Points, in no order, along strands that fork and pass close to each other.
(in the rows, 128 means zero)
Points whose rows are less than 69.2 apart are linked; no others are. Some points are linked to none.
z_381: [136 106 131 127 182 107  86  93 180  87 100  81 115 123 117 106 149 111
 112 117]
z_66: [113 184 196 119 173 162 142 133  93  84 120 132 137  84 107  93 165 121
  78 134]
z_252: [118  73 172 136 145 136 102 168 129  92 148 101 101 109  58  98 132 143
 138 118]
z_420: [101 118 132 133  98 117 156 123 122 107 126 141 181 112 154 163  72 197
 163 185]
z_158: [135 177 173 130 187 171 123 115  71  90 121 117 172 103 135 113 185 121
 109 111]
z_88: [ 72 109 136 168 135 147 171 133 117 114 118 104  96 193 177 137 127 132
 131 171]
z_660: [115  96 179 130 137 119 135 175 109 149 124 112  52 155  79 120 127 114
  92  77]
z_460: [125 125 134 180 140 153 113 155 148 116 124 171 101 132 103 120 114 115
 167 105]
z_957: [175 167  73  81 123 106 133 119 123 100 114 138 102 105 181 129  82 116
 109 100]
z_682: [124 147 137 155 126 126 125 184 139 116 108 207  89 141 123 122 142 130
 156 119]
z_625: [ 83 104 128 154 120 163 139 133 115 160 120  82 108 189 149 157 154 102
 108 155]
z_21: [107 110 119 175 108 136  85 142 131 184 114 132 157 140 153 127 150 105
 156 129]
z_253: [ 81 135 141 133  92 123 170 124  90 194 132 131  91 161 154 168 188 150
 124 139]
z_102: [162 103 135 126 182 113  79  74 154  94 139  70 141 131 114 128 147  92
 124 153]
z_935: [127 167 134 144 121 115 111 174 131 140 115 217 124 147 140 122 130 137
 161 129]
z_464: [154 138 179 124 158 189 101 126  84  50 141 113 140 129  84 106 143 146
 153 121]
z_246: [114 178 183 107 186 165 136 136 112  86  98 100 150  95 118  91 170 131
  65 120]
z_327: [130  90  68 114 118  89 129  92 143 114 161 116 137  97 136 146 135  88
 166 155]
z_149: [106 152 185 136 137 119 148  76 155 148 149 171 114  95 100 100 187  95
  75 148]
z_783: [112 118 117 147 144 142  84 129 173 111  82 125 120  95 107 123 150 129
 136  90]
z_891: [117 127 125 119 117  99 150 129 146 159 171 117 166 144 126 165  50 198
 121 176]
z_944: [145 156 178 132 170 193 106 124  79  59 132 117 148 117 105 106 159 148
 138 120]
z_694: [117 122 186 150 109 184 139 109  60 164 134 111 139 126 136 160 160  81
  81 169]
z_789: [122 160 194 111 172 178 162 139  68  57 143 133 131 113  91  89 150 131
 107 124]
z_550: [115  81 148 126 140 131 133 218 134 105  99 167  86 104  92 125 157 149
 128 125]
z_304: [ 95 117 124 127 138 108 146 159 117 122 130 148 156 172 143 180  98 181
 163 180]
z_666: [121 120  98 129 157  89 133 155 152 121 135 124 118 184 137 154 181 118
 117 120]
z_29: [139 156  81  80  86  91 137 124 101 121 177 120 144  81 157 166 116 150
 139 173]
z_750: [132 174 166 125 192 160 125 108  76 120 122  99 186 110 132 129 190 104
  93 112]
z_559: [131 138  95  50  87 122 122 136 169 103  91 156 120  94 139 120  90 171
  93 103]
z_973: [187 197  74  91  97 146 127 138 113 133  96 122  94 109 168 117  92 145
 119 112]
z_180: [127 124 159 160 145 152 130 158 132 128 126 139  59 167  79 125 105 105
 131  88]
z_299: [124  91 190 115 157 133  93 157  99 119 144  84 110 167  77  90 115 130
 101  86]
z_909: [106 108 126 151  91 114 182 119 119 120 106 123 186 163 146 151  51 176
 160 134]
z_663: [117  76  90 131  81 120 141  85 131 162 124  87 158 145 157 131  91 102
 148 119]
z_510: [162 166 107  79  53 144 135 149 146 125 128 153 112  86 122 108  93 185
 108 117]
z_774: [150 130  78 118  97 116 142  87 108 186 109 111 146 106 195 119 102 110
 138  96]
z_825: [120 134 154 179 114 113 124 144 108 187 145 172  96 153 168 119 155 101
 156 137]
z_90: [106 120 124 119 120 144  98 100 152 101  90  96 109  64  78 113 121 131
 142  92]
z_614: [112 135 100 128 161 106 186 160 143 105 161 127  93 171 135 151 193 127
 124 165]
z_823: [119 102 164 147 145 159  95 157 137  81 127 108 100  96  68 106 142 146
 137 118]
z_151: [ 81 112 149 182 134 156 165 123 122  92 123 107 105 176 184 121 133 120
 122 195]
z_99: [143 102 124 157 122 143 133 140 155 131 132 142 120 143  62 116  79 114
 162  70]
z_737: [112 166 133 133 125 100 106 179 132 128  93 184 111 142 149 135 185 138
 120 111]
z_300: [ 78 112 136 186 105 122 162 126 129  89  96 119 156 184 162 136  85 152
 175 145]
z_759: [155 120 109 165 120 170 139  92 146 148 148 138 123  95  93 101  67 111
 179  94]
z_841: [127 149 149 166 141 170 125 132 131 177 105 148  60 181 105 132  98  98
 143  89]
z_814: [188  85 124  89  77 109 151 163 140 129 153 172 138 106  92 103  73 145
 111  98]
z_885: [134 104  89 122 148  69 110  93 159  79 141 106 124  74 113 124 152  82
 144 146]
z_668: [120  97 123 112 172 103 102 101 179  76  77  88 104  99 107 100 129 125
 124 110]
z_56: [ 90  90 110 163 143 158 150 139 141 100 140 104 117 155 156 138 157 134
 158 194]
z_747: [178 159  87  91  74 145 149 153 109 120 105 128  93  62 124 134  98 130
 124  92]
z_69: [131 163 125 155 119 123 124 160 129 161 125 217 145 155 142 114 103 137
 170 130]
z_876: [141 114 106 178 122 171 125  95 146 161 135 154 141  90 123  94  80 114
 185 112]
z_51: [119 160 177 126 187 164 110 141 134  90  99  85 126 100 115  94 167 136
  68 117]
z_52: [176  92 124 133 103 107 148 113 129 142 145 119 120 105  72  94  71 107
 137  45]
z_856: [109  92 107 129  82 115 176 115 115 141 118 115 178 163 149 148  67 164
 159 131]
z_855: [133 106 135 163 135 147 126 152 156 115 131 153 102 139  73 120  93 116
 165  87]
z_577: [131 123  87  95 125  78 110 114 154 142 132 152 174 157 153 147 120 141
 133 112]
z_689: [120  71  94 134  76 119 155  71 123 143 133  74 142 133 154 126  79  92
 149 130]
z_374: [118  63 104 135  93 134 134  79 133 121 141  73 138 131 135 136  90  86
 157 164]
z_290: [163 173  90 101  76 149 130 120 143 143 116 170 137  83 150 116 106 166
 135 101]
z_755: [117  84  84 114 104  99 144 113 132 150 135 121 172 164 153 156 106 134
 159 128]
z_292: [123 122 160  90 140 164  86 116 123  68  90  70 124  93  72  96 146 160
 132 125]
z_183: [154 131 105  82  62 143 139 152 145 116 113 164 124  70 109 127 105 162
 124 102]
z_159: [126  95 137 104 100 125 126 212 145 111 117 196 116 123  86 125 112 155
 132 126]
z_98: [ 97 154 155 127 115 113 156  92 156 166 148 153 105 106 110 115 211 100
  74 135]
z_860: [138 124 199 178 137 168 102 121  67 162 144 130 138 128 150 136 140  72
 107 165]
z_97: [117 179 143 135 117  96 104 176 123 147 109 205 117 142 149 136 166 145
 135 128]
z_652: [147 125  80  85 116  57 123 114 146  76 147 156 141  80 147 132 140 115
 134 135]
z_687: [128 169 185 165 175 173  99 124 105 110 143 137 113 107 122 109 155 104
 105 137]
z_560: [173 170 104  89 113  80 126 100 124 161 161 108 127 135 182 122  76 173
 106 139]
z_483: [127 139 105  88 124  61 105 129 165 113 170 154 170 154 124 152 107 168
 115 146]
z_126: [140 100 121 140 183 103 101 121 181  98 121  94 121 139 123 122 169 105
 108 117]
z_859: [132 159 199 146 170 149 139  73 106 135 155 173  98 118 124 112 132  90
  88 142]
z_533: [130 112 124 188 131 166 108 110 152 161 130 159 141 110 131  96  92 103
 183 123]
z_820: [121 161 168 139 143 154 130  98  96 168 147 121 133 108 125 142 185  79
  66 154]
z_493: [114 108 112 115  84 115 174 112 111 114 141 129 170 111 158 156  75 179
 168 171]
z_844: [148 121 104 153  74 131 142 112 107 194 116 148 190 100 182  97 110 148
 152 116]
z_459: [108  87 112 149 130 172 123 106 150  94 121  78 133 110 141 140 158 124
 158 213]
z_205: [130 130 102  92 139  60 111 153 156 100 149 159 162 175 126 158 139 157
 123 144]
z_80: [129 102  80 104 122  89 123 111 147 149 133 136 172 160 153 151 120 130
 151 112]
z_675: [121 141 120 164 113 119 115 157 123 178 121 199 164 146 155 111 116 128
 171 132]
z_133: [ 96 117 126 130 126 111 148 141 125 119 136 149 173 138 138 175  77 195
 160 190]
z_734: [124 183 189 121 164 134 143  90  96 139 136 142 152  87 103 117 183  84
  79 147]
z_502: [133 114 148 133 167 174 135 109  97 140 130  69 146 161 133 170 152  94
  79 160]
z_477: [ 73 124 139 151 118 125 171 150  92 147  94 119 108 205 162 168 120 157
 148 151]
z_972: [127 133 133 179 147 151 119 150 148 139 124 181  94 151 118 113 111 103
 168 113]
z_315: [119 122  91  99 151  99 134  94 145  76  94 110  91  68 126 119  89  95
 124  91]
z_337: [105 118 114 116 138 100 139 153 121 136 138 136 155 195 135 180 110 165
 153 164]
z_3: [125 119 148 188 137 165  69 123 136 164 129 133 143 116 140 113 126  95
 154 137]
z_806: [ 62 116 138 156 119 141 170 134 106 132 104 101  89 202 170 151 133 137
 129 157]
z_16: [ 90 124 116 143 118 114 129 155 105 180 120 117 114 183 152 161 176 123
 131 129]
z_756: [138 134 123 107 175 110  76  52 141  86 113  75 126 100 115 113 107  86
 132 130]
z_275: [116 175 159 128 102  78 118 162  94 189 131 180 117 160 151 162 168 153
 139 146]
z_346: [197 185  86  91  74 149 138 165 107 126 102 123  87  86 131 118  99 145
 116 112]
z_312: [ 96 129 131 163 106 126 118 147 103 188 129 129 105 156 159 147 184 107
 130 136]
z_998: [129  87  88 131 149  99 100 102 168 131 129 106 138 150 133 142 147 100
 138 122]
z_317: [131 179 109 107 106 112  99 131 152 181 128 158 189 128 151 122 101 184
 109 116]
z_328: [101 145 105 119 159 103 202 137 134 129 156 127  82 177 138 159 185 123
 107 153]
z_696: [134 128 152 174 155 179  81 117 148 117 133 133 120 112  94 111 108 118
 168 123]
z_164: [130 153 163 127 180 162 127 106  62 143 129  89 185 121 135 149 181  92
  87 127]
z_991: [102 112  68  98 106 112 137 113 135 108 130 120 147  93 131 167 162 150
 177 178]
z_899: [109 147 125 111 115 123 101 195 151 111  81 193 128 128 126 126 146 161
 123 117]
z_287: [166 102 142 129 189 156 127 103 126  93 163  61 154 142 121 155 154 100
 110 177]
z_85: [108 129 164 128 121 185 156  99  77 163 124  93 135 136 130 167 162  83
  66 169]
z_231: [139  87 175 115 129 128  83 124 116  93 159  90 132 142  58  87  96 130
 141  93]
z_950: [119 102 102 158  84 136 111  98 135 191 108 122 172  98 164 106 113 110
 158 109]
z_942: [171 148  75  91 116  74 140 108 111 116 158 136 131 104 188 135  97 104
 132 126]
z_307: [134 120 112 155 115 153 117 125 162 122 121 158 126  77  96 117 109 126
 174  91]
z_974: [153 119 179 125 141 173  89 122 105  66 155 103 135 140  64 106 114 139
 155 116]
z_924: [115 159 119 107 135  75 131 164 122 145 123 146 110 188 145 167 185 141
 104 122]
z_949: [122 106  96 149 159 140 146 147 166  95 162  97 115 136 126 144 194 127
 144 183]
z_662: [126 134 146  92 170 131  80  74 143  70  83  67 118  99  95  98 118 127
 128 118]
z_254: [128  93  84 124  86 108 142  83 122 177 120 102 162 128 178 127  99 107
 143 104]
z_388: [163 137  70 104 106  86 147 121  90 122 172 120 130  95 190 143 105  96
 144 143]
z_980: [131  93  73 113  87  97 163  97 106 133 162 112 139 112 166 145  96 107
 162 143]
z_71: [176 118 103 147 110 148 158  96 130 142 161 134 114  90  82 105  72 110
 166  79]
z_495: [159 125 103 119  65 113 153 101  95 194 117 106 184 133 180 119  96 165
 124 115]
z_319: [ 92 152 138 128 113 103 160 105 140 172 146 153  91 118 130 131 219 111
  83 127]
z_710: [160 154 164 106 204 144 111 102 119  85 113  72 174 136 133 118 170 119
  85 112]
z_609: [119 102 122 129 171  99 115 152 184  93  79 125 111 133 136 111 170 127
 103 102]
z_264: [134  82 161 116 123 109  92 115 126 116 149  90 130 127  60  78  79 116
 140  72]
z_523: [161 100 115 112  78 126 148 149 138 116 138 163 125  69  81 120  94 136
 148  86]
z_218: [140 108  81 105 126  59 124 111 153  76 132 135 124  72 128 128 157  91
 143 142]
z_790: [170 139 155 113 207 134 127 105 127  89 148  65 170 146 126 132 168 104
  80 131]
z_537: [116 109 121 149 131 149  65  82 153 167 105  99 153 105 135 123 130  99
 142 115]
z_439: [144 105 126 152 118 135 133 143 149 157 120 132 127 154  59 114  78 109
 144  56]
z_395: [153 143 150 116 204 142 149 116 128 100 160  69 156 143 112 141 163  88
  67 146]
z_412: [114 139 177 159 157 148 151 126 133 114 139 165  38 132 110 108 137 106
 101 114]
z_914: [136  62 154 113 125  92 106 127 127 125 149 103 125 104  72  81  79 120
 146  69]
z_673: [146 118 116 146 107 134 136 161 144 181 104 145 133 160  60 118  95 107
 132  49]
z_106: [148 114 178 129 139 162  87 115 119  85 153 102 132 149  56 103  94 128
 158 102]
z_194: [165 150 119 132  71 116 135 106  95 204 121 120 184 118 178 103  99 191
 114 135]
z_432: [120 143 165 185 149 155  87 131 114 156 145 131 109 124 147 128 165  89
 110 141]
z_243: [ 97 120 130 174  50 126 154 150  97 182  98 118 199 159 135 126 109 144
 159 122]
z_520: [107 137 148 170 123 142 113 135 108 179 147 132  97 131 153 132 185  88
 108 145]
z_470: [114 137 132 100  96 132 109 210 154 107 101 203 129 123 104 120 121 175
 123 134]
z_594: [130 145 125 156 124 157 139 150 134 187  90 166  85 186  95 124  99 109
 158  82]
z_772: [144 161  95  54  99 107 126 124 157 101 111 147 101 106 159 111  75 169
  85 110]
z_418: [130 119  97 129 156  93 157 177 156  85 159 125 120 159 123 155 201 135
 133 161]
z_234: [159 156  96  75 105  65 124 107 139 115 182 147 144 114 168 135  96 148
 112 140]
z_768: [119  79 161 130 146 114 140 192 119 132 121 138  63 155  75 123 120 118
 112  86]
z_951: [134 119 104  58  69 137 127 161 151 116  99 158 122  75 110 127 102 169
 102 106]
z_316: [133 156 176 172 165 169  84 124 112 136 144 130 119 113 137 122 163  98
 103 143]
z_482: [140 142 159 115 181 153  78  98 144  78  91  73 144 116 117 109 160 137
 103 115]
z_513: [113 122 147 155 145 164  82 138 159 100 104 118 107  93  89 113 147 135
 144 108]
z_758: [162  96 139 134 182 138 105  94 142 104 153  64 147 146 118 147 154  95
 118 166]
z_147: [146 105 108 124 154  85  93  78 156  86 148  85 123  85 108 122 141  73
 142 162]
z_576: [102  69 102 141  77 145 149  78 131 102 139  85 136 114 141 132  89  98
 169 178]
z_728: [ 95  90 120 166 133 170 134 124 148  93 121  94 129 129 162 131 165 134
 154 211]
z_622: [117 103 135 179 112 151  75 129 136 183 114 109 156 131 151 123 140  92
 146 137]
z_918: [154 165 102  74 111  68 117 105 156 114 162 148 136 123 165 122  87 162
  98 125]
z_890: [118 141 160 170 147 136 139 149 138 119 130 181  45 132 127 114 147 110
 124 114]
z_221: [104 111 141 143 163 141 112 169 161 100  73 118  92 100 114 112 177 144
 101 101]
z_678: [132 137 197 111 144 162 115 140  70 107 140  97 109 181  72 112 118 119
  82  82]
z_342: [148 149  95  97  80 148 132 130 148 121 100 168 132  71 124 127 109 158
 133  88]
z_848: [129 153  98  79 102 118 107 127 170 118  88 168 145 109 141 120 108 164
 109  94]
z_947: [168 157  74  84 123  87 134 104 130 113 137 148 120 109 187 126  91 116
 117 109]
z_819: [ 97 145 107 116 138 104 180 131 126 154 139 127  81 181 140 164 189 123
  98 131]
z_111: [139 105 133 136 120 127 145 193 140 119 113 190  94 164  85 128  98 122
 141  97]
z_863: [115  78  95 136 128 140 123  96 152 108 147  88 130 107 119 142 152 112
 173 195]
z_803: [106 136 155 108 157 174 177  93  89 160 119  95 142 141 121 167 155  80
  65 169]
z_132: [ 82  87 116 159 101 126 160 127 130 113 109 113 155 184 154 146  88 149
 173 151]
z_384: [146 114 135 140 181 176 152 125 139 101 168  76 135 138 123 147 163 103
 110 201]
z_708: [119  71 153 137 144 131 131 211 130 103 123 144  80 107  78 120 144 142
 136 116]
z_698: [134 134  95  89 124  80 101 130 166 121 111 161 167 153 150 140 124 145
 118 105]
z_877: [125 143 110  93 123  66 112 123 160 138 189 139 168 145 126 157  86 181
 116 153]
z_394: [135 119 123 141 182 123 131 131 156 117 157  84 113 162 123 141 178  92
  84 140]
z_34: [143 131 140 132 192 132 143 123 152 111 165  77 131 151 115 138 170  87
  68 148]
z_371: [119 179 190 144 172 165 125 123 104  95 137 143 111  92 108 104 164 114
  79 137]
z_261: [137  98 112 133 174  87 116 140 182  90 111 111 115 148 132 123 178 112
 107 111]
z_45: [114 170 158 135  96  87 111 170  92 200 127 172 145 162 143 155 137 151
 148 159]
z_558: [187 206  87  99  87 148 121 126 114 155 104 129  99 104 158 105  96 172
 121 126]
z_929: [ 80 101 113 160 142 134 149 149 129 100 123 126 133 149 161 149 152 158
 175 191]
z_521: [134 132 162 187 155 180  68 121 139 139 130 130 128 114 123 115 121 104
 153 136]
z_932: [134 122 194 168 123 166 125 107  57 160 150 124 138 122 145 152 151  75
  90 169]
z_417: [128 116  88  99 124  76 125 145 154  89 154 150 160 132 116 162 166 156
 158 164]
z_610: [156 169 100  86 105  95 120  99 135 182 144 124 160 130 180 122  86 178
 104 124]
z_228: [150 114 108 134  92 148 141 131 151 121 132 165 124  76  86 121 100 133
 167  84]
z_986: [158 121  97 101  83  94 171 109  87 143 164 107 147 128 178 144  73 145
 142 156]
z_628: [117 149 127  99 158 136  75  59 134  86  94  74 120  87 100 107 104 103
 130 111]
z_705: [116 151 152  99 170 156 181  91 111 150 134  96 142 142 105 161 157  73
  66 168]
z_235: [179 182  73  81 108 133 136 137 117 118  96 125  96 103 174 127  83 131
 113  96]
z_574: [115 197 185 110 173 138 147 111  90 110 117 137 160  87 108  98 184  97
  81 129]
z_191: [161 125 110 130  87 131 152 131 105 118 149 109  99  42  85 113  91 109
 151  77]
z_506: [ 99  75  92 131  99 117 153 118 128 137 125 111 165 174 148 151  94 138
 171 137]
z_361: [120 109 101 144 163 112 129 142 154 126 145 101 109 182 136 148 179 101
 112 135]
z_195: [130 125 101 108 154  68 129 166 147 102 141 148 139 190 132 159 166 143
 127 137]
z_140: [143 158 168 108 194 160 103 108 113  75 102  77 166 120 128 106 176 136
  93 109]
z_440: [108 150 191 138 150 127 156  80 149 130 147 185  85 100 106  90 164 102
  76 140]
z_956: [106 125  77  90  88 112 146 114 117 115 144 129 161  90 144 172 130 163
 172 179]
z_721: [130 141 118 140  85 114 124 142 107 203 120 157 208 132 157 121 106 165
 141 131]
z_725: [122 111  92 109 158  76 121  88 158  70 109 117 104  74 125 111 108  87
 132 111]
z_321: [144 130  92 111  67 106 180 120  71 119 155 105 142 102 180 149  81 148
 161 168]
z_989: [ 96 150 121 119 131 103 168 119 134 169 135 130  87 155 136 149 208 112
  80 125]
z_839: [103 109 138 145 158 184 170 119 118 112 139  91 111 172 151 149 139 100
  87 194]
z_473: [136 145 187 143 169 173 124 130  97  93 148 123  86 161  79 117 110 120
 106 105]
z_911: [127 140 142 177 148 142 123 139 132 157 121 182  81 167 141 115 114  98
 165 118]
z_913: [128 100 109 114 168  79 112  89 173  65  95 106 103  84 115 102 123 102
 129 117]
z_241: [187 200  97 112  90 144 116 113 112 174 119 141 115 103 164  92 101 195
 126 141]
z_599: [112  86  89 130  70 117 182  96 103 117 145 103 146 119 166 139  81 123
 173 156]
z_338: [121  59 176 118 162 106  86 158 112 129 143  92 113 145  77  81 109 134
 124  83]
z_978: [145 106 117 121 168  99  81  57 152 102 136  79 131 109 117 121 124  79
 136 146]
z_28: [ 99 133 155 149  82 113 152 128  92 198 155 156  93 149 162 149 192 136
 140 141]
z_718: [122 141 116 155 100 119 115 154 117 188 122 180 187 135 157 115 116 143
 163 129]
z_799: [146 164 118  95  60 143 130 155 161 129 142 171 129  91 110  97  88 199
 111 122]
z_4: [158 151 107 146 107 146 142 125 123 170 138 203 175 127 151  89  81 169
 156 128]
z_615: [122 135 115 107 123  85 129 126 152 162 182 124 169 150 125 160  65 190
 114 161]
z_602: [125 146  97  88 113 106 100 136 171 122  92 176 162 130 145 132 120 158
 118  94]
z_282: [ 94 106 148 169 148 181 165 120 124  87 128 106 114 164 171 126 135 109
 108 208]
z_906: [138 126 155 129 175 174 130 107  79 145 128  69 167 149 133 166 164  95
  79 141]
z_984: [125 119 173 107 155 172  97 142 121  71 104  71 123  96  79  94 159 168
 116 129]
z_975: [139 145 193 116 163 177 132 129  76  88 146 112 105 172  81 117 114 123
 102  98]
z_691: [155  97 125  91  80 125 137 186 151 123 149 190 139 118  81 110  80 157
 118 113]
z_2: [138 177 107  99 105 102 109 111 154 184 141 138 173 131 154 120  90 190
  96 115]
z_163: [121 128 107 107  73 116 174 109  99 117 147 119 160  89 164 162  82 177
 162 178]
z_419: [113 117 136 142 174 128 100 145 175 100  80 102 107 121 121 110 171 132
  97  99]
z_580: [136 101  68 110 114  84 141  91 126 122 162 123 133  96 158 141 114  85
 158 137]
z_588: [169 188  96 106  87 138 123 110 126 173 120 159 151  98 170 103 103 183
 123 118]
z_225: [127 118 116 149 173 167 160 138 153  99 171  85 116 138 127 139 178 112
 119 199]
z_141: [142 137  80  71  99  63 120 117 144  94 165 150 156  91 131 153 146 143
 135 157]
z_596: [176 151  81 102  91  89 147 141  74 128 173 107 131 104 192 146  98 121
 145 166]
z_744: [123 136 176 160 162 163 125 140 122 113 142 131  65 159  84 118 109 109
 117 100]
z_808: [ 92  86  95 140  71 130 166  95 122 101 128 107 146 104 157 135  97 131
 185 172]
z_273: [143 152 126 145  80 115 132 131 104 207 130 153 211 121 159 107  95 185
 121 138]
z_729: [117 141 182 116 172 176 106 145 126  77 100  82 126  99  99  92 162 158
  95 124]
z_765: [111 117  97  87 127 119 133 111 136  93  81  99  90  58  96 121  95 116
 122  79]
z_310: [118 129  99 114 125 117  95 144 169 117  74 164 143 125 138 130 145 143
 129  88]
z_309: [107 102  71 119 120 121 135 122 153 104 131 111 140 104 123 161 183 142
 179 181]
z_285: [129 111  99 133  63 112 152 114 103 192 112 109 199 140 166 128  98 155
 137 110]
z_200: [134 173 113 100  81 141 114 157 165 132 124 190 150 103 120 108  96 193
 120 116]
z_169: [111 164 125 119 129  84 116 175 129 142 100 160 110 166 149 151 191 135
 104 111]
z_353: [144 130 155 123 193 129  85 101 162  83 107  72 130 131 116 106 159 122
  94 116]
z_134: [ 90 121 109 129 134 110 143 155 107 160 124 119 110 201 151 172 164 133
 137 135]
z_770: [120 121 175 138 121 141 143 152 115 158 115 125  42 161  78 130 128 113
  97  65]
z_450: [142 135 110 148 112 149 145 160 136 180  96 170 112 185  74 126  86 112
 147  68]
z_306: [122  89  75 130 124 104 119  94 152 111 157  98 129  96 118 144 153  96
 168 171]
z_519: [132 161 152 102 191 140 165 109 120 128 142  87 158 138 108 148 163  72
  56 145]
z_889: [106 105 137 133 149 140 124 198 149 101  77 144  92  97 107 117 173 152
 119 111]
z_190: [124  93  85 135 144 116 134 135 161 101 155 107 127 129 116 152 192 122
 166 175]
z_390: [120 176 169 112 160 143 142  97  97 158 129 115 156 105 111 142 184  80
  63 144]
z_376: [131 128 167 186 153 170 108 118 120 177 123 147  98 176 150 104  89  82
 144 133]
z_286: [157  96 129 140 112 118 126 126 145 163 127 114 137 135  58  99  80 114
 135  38]
z_878: [113 156 123 101 150  76 156 157 116 135 139 144 103 201 137 182 170 154
 113 145]
z_631: [112 150 130 130 124 118 108 189 146 112  77 185 114 131 136 127 171 147
 120 109]
z_248: [113 154 187 151 156 144 152 105 134 115 144 169  62 106 107  99 148 101
  83 128]
z_268: [119 132 151 166 139 137 137 174 140 103 115 182  64 124 114 119 150 121
 132 112]
z_518: [147 150  84  92  93 144 148 131 124 117  97 123  94  53 121 133 101 120
 126  70]
z_406: [115 144 113 102 127  81 107 147 138 163 141 142 177 188 127 168 103 167
 121 140]
z_847: [124  56 165 131 145 113 104 167 128 112 150 110 110 117  61 100 115 135
 141  97]
z_626: [124 130 144 188 135 126 113 144 117 176 133 178  98 157 161 110 131  93
 165 133]
z_939: [179 107 105 142 108 135 160 102 136 147 151 129 123 111  77 109  72 113
 153  58]
z_266: [ 99 122 104 126 143 104 145 155 117 143 131 129 125 203 143 177 146 145
 147 145]
z_616: [123 174 157 134 108  83 120 155 105 169 132 196 103 150 160 144 183 143
 137 133]
z_538: [123 117 196 111 145 144 108 151  85 126 138  89 101 174  78 103 123 124
  84  77]
z_892: [139 158 106  63 108  78 112 106 176 103 134 157 133 121 159 109  82 169
  89 115]
z_788: [136 136 100 163 134 149 150 139 130 179 108 201 146 175 135  99  67 128
 169 113]
z_498: [142 119 195 196 143 165  92 123  93 165 145 135 126 146 158 115 115  72
 128 161]
z_693: [147  79 128  99  96 118 133 199 146 118 136 182 134 119  78 122  94 144
 130 112]
z_217: [113  88 151 170  93 174  91 129 116 163 107  71 159 162 138 147 131  90
 120 149]
z_940: [140 118 175 198 155 168  90 119 117 163 134 140 125 151 149 104  90  80
 144 150]
z_123: [117 117 104 125 130 121  99 130 175 112  73 145 129 102 125 128 146 129
 136  82]
z_905: [120 128 152  83 150 149  81  94 130  67  78  61 118  92  80  99 134 144
 131 122]
z_188: [ 74 132 152 141  99 123 167 143  85 169  94 119 102 191 154 175 139 158
 145 142]
z_569: [128 148 173 172 159 181 113 112 120 171 121 145  69 173 125 120  94  91
 130 116]
z_314: [111 139 136 174 144 141  94 157 156 127 103 152 111 113 131 119 170 116
 134 109]
z_43: [ 75 120 116 156 149 129 148 154 128 103 107 121 139 134 178 147 177 173
 168 194]
z_831: [154 157  86  80  97  73 129 115 118 118 190 131 142  96 166 151 107 141
 130 162]
z_454: [126 120 128 169 127 163  99 115 163 123 124 144 121  88  90 112 110 119
 176 105]
z_896: [114 102 102 137  60 118 166 116 111 171 105 101 193 156 151 135  89 153
 146 111]
z_119: [170 144  82  96 105 102 142  96 102 168 121 117 144 116 201 123  92 127
 128 109]
z_969: [145 154 169 144 168 181  61  98 112  93 114 106 152 103 111 118 150 137
 146 126]
z_12: [165 132  86  95  94  87 157  98  99 160 149 114 149 136 191 135  84 132
 133 132]
z_945: [176  84 125  97  79 111 155 155 135 125 148 164 129  80  91 111  86 133
 129  89]
z_112: [125 185 113 107  98 126  99 146 161 151 122 182 169 113 138 115 105 185
 119 116]
z_211: [117 131 166 167  96 101 146 125  99 194 159 176  85 157 171 124 165 114
 151 138]
z_53: [140 173 177 138 183 182 114 119  71  74 127 128 159 108 122 103 174 132
 127 114]
z_474: [121  71 166 136 153 124 136 201 120 115 132 138  71 138  77 117 128 128
 118 107]
z_8: [119 148  74  77  84 103 146 113 103 120 156 118 147  75 153 175 122 162
 149 176]
z_833: [128 135  85  89 112 129 142 120 134 106  86 115  92  56 115 131  95 117
 127  67]
z_283: [123 113 137 134 174 179 158 114 112 129 145  76 129 171 133 162 142  92
  77 178]
z_30: [ 84 142 142 127 105 115 162 140  84 190 111 127  95 179 152 180 165 161
 134 141]

A fork is a point with three links, a tip a point with one. Leave the first point through the second and follow the links. Name the first fork or tip that comes.
z_252; z_823 => z_602
z_825; z_626 => z_439
z_799; z_200 => z_560
z_889; z_221 => z_381
z_266; z_134 => z_66
z_286; z_52 => z_533
z_856; z_896 => z_935
z_205; z_483 => z_891
z_814; z_945 => z_21

Follow the links from the first point to the second, and from the first to the third. Name the last point that the two ways share.
z_287; z_984; z_652 => z_978
z_123; z_300; z_588 => z_602
z_609; z_482; z_315 => z_381
z_823; z_951; z_132 => z_602
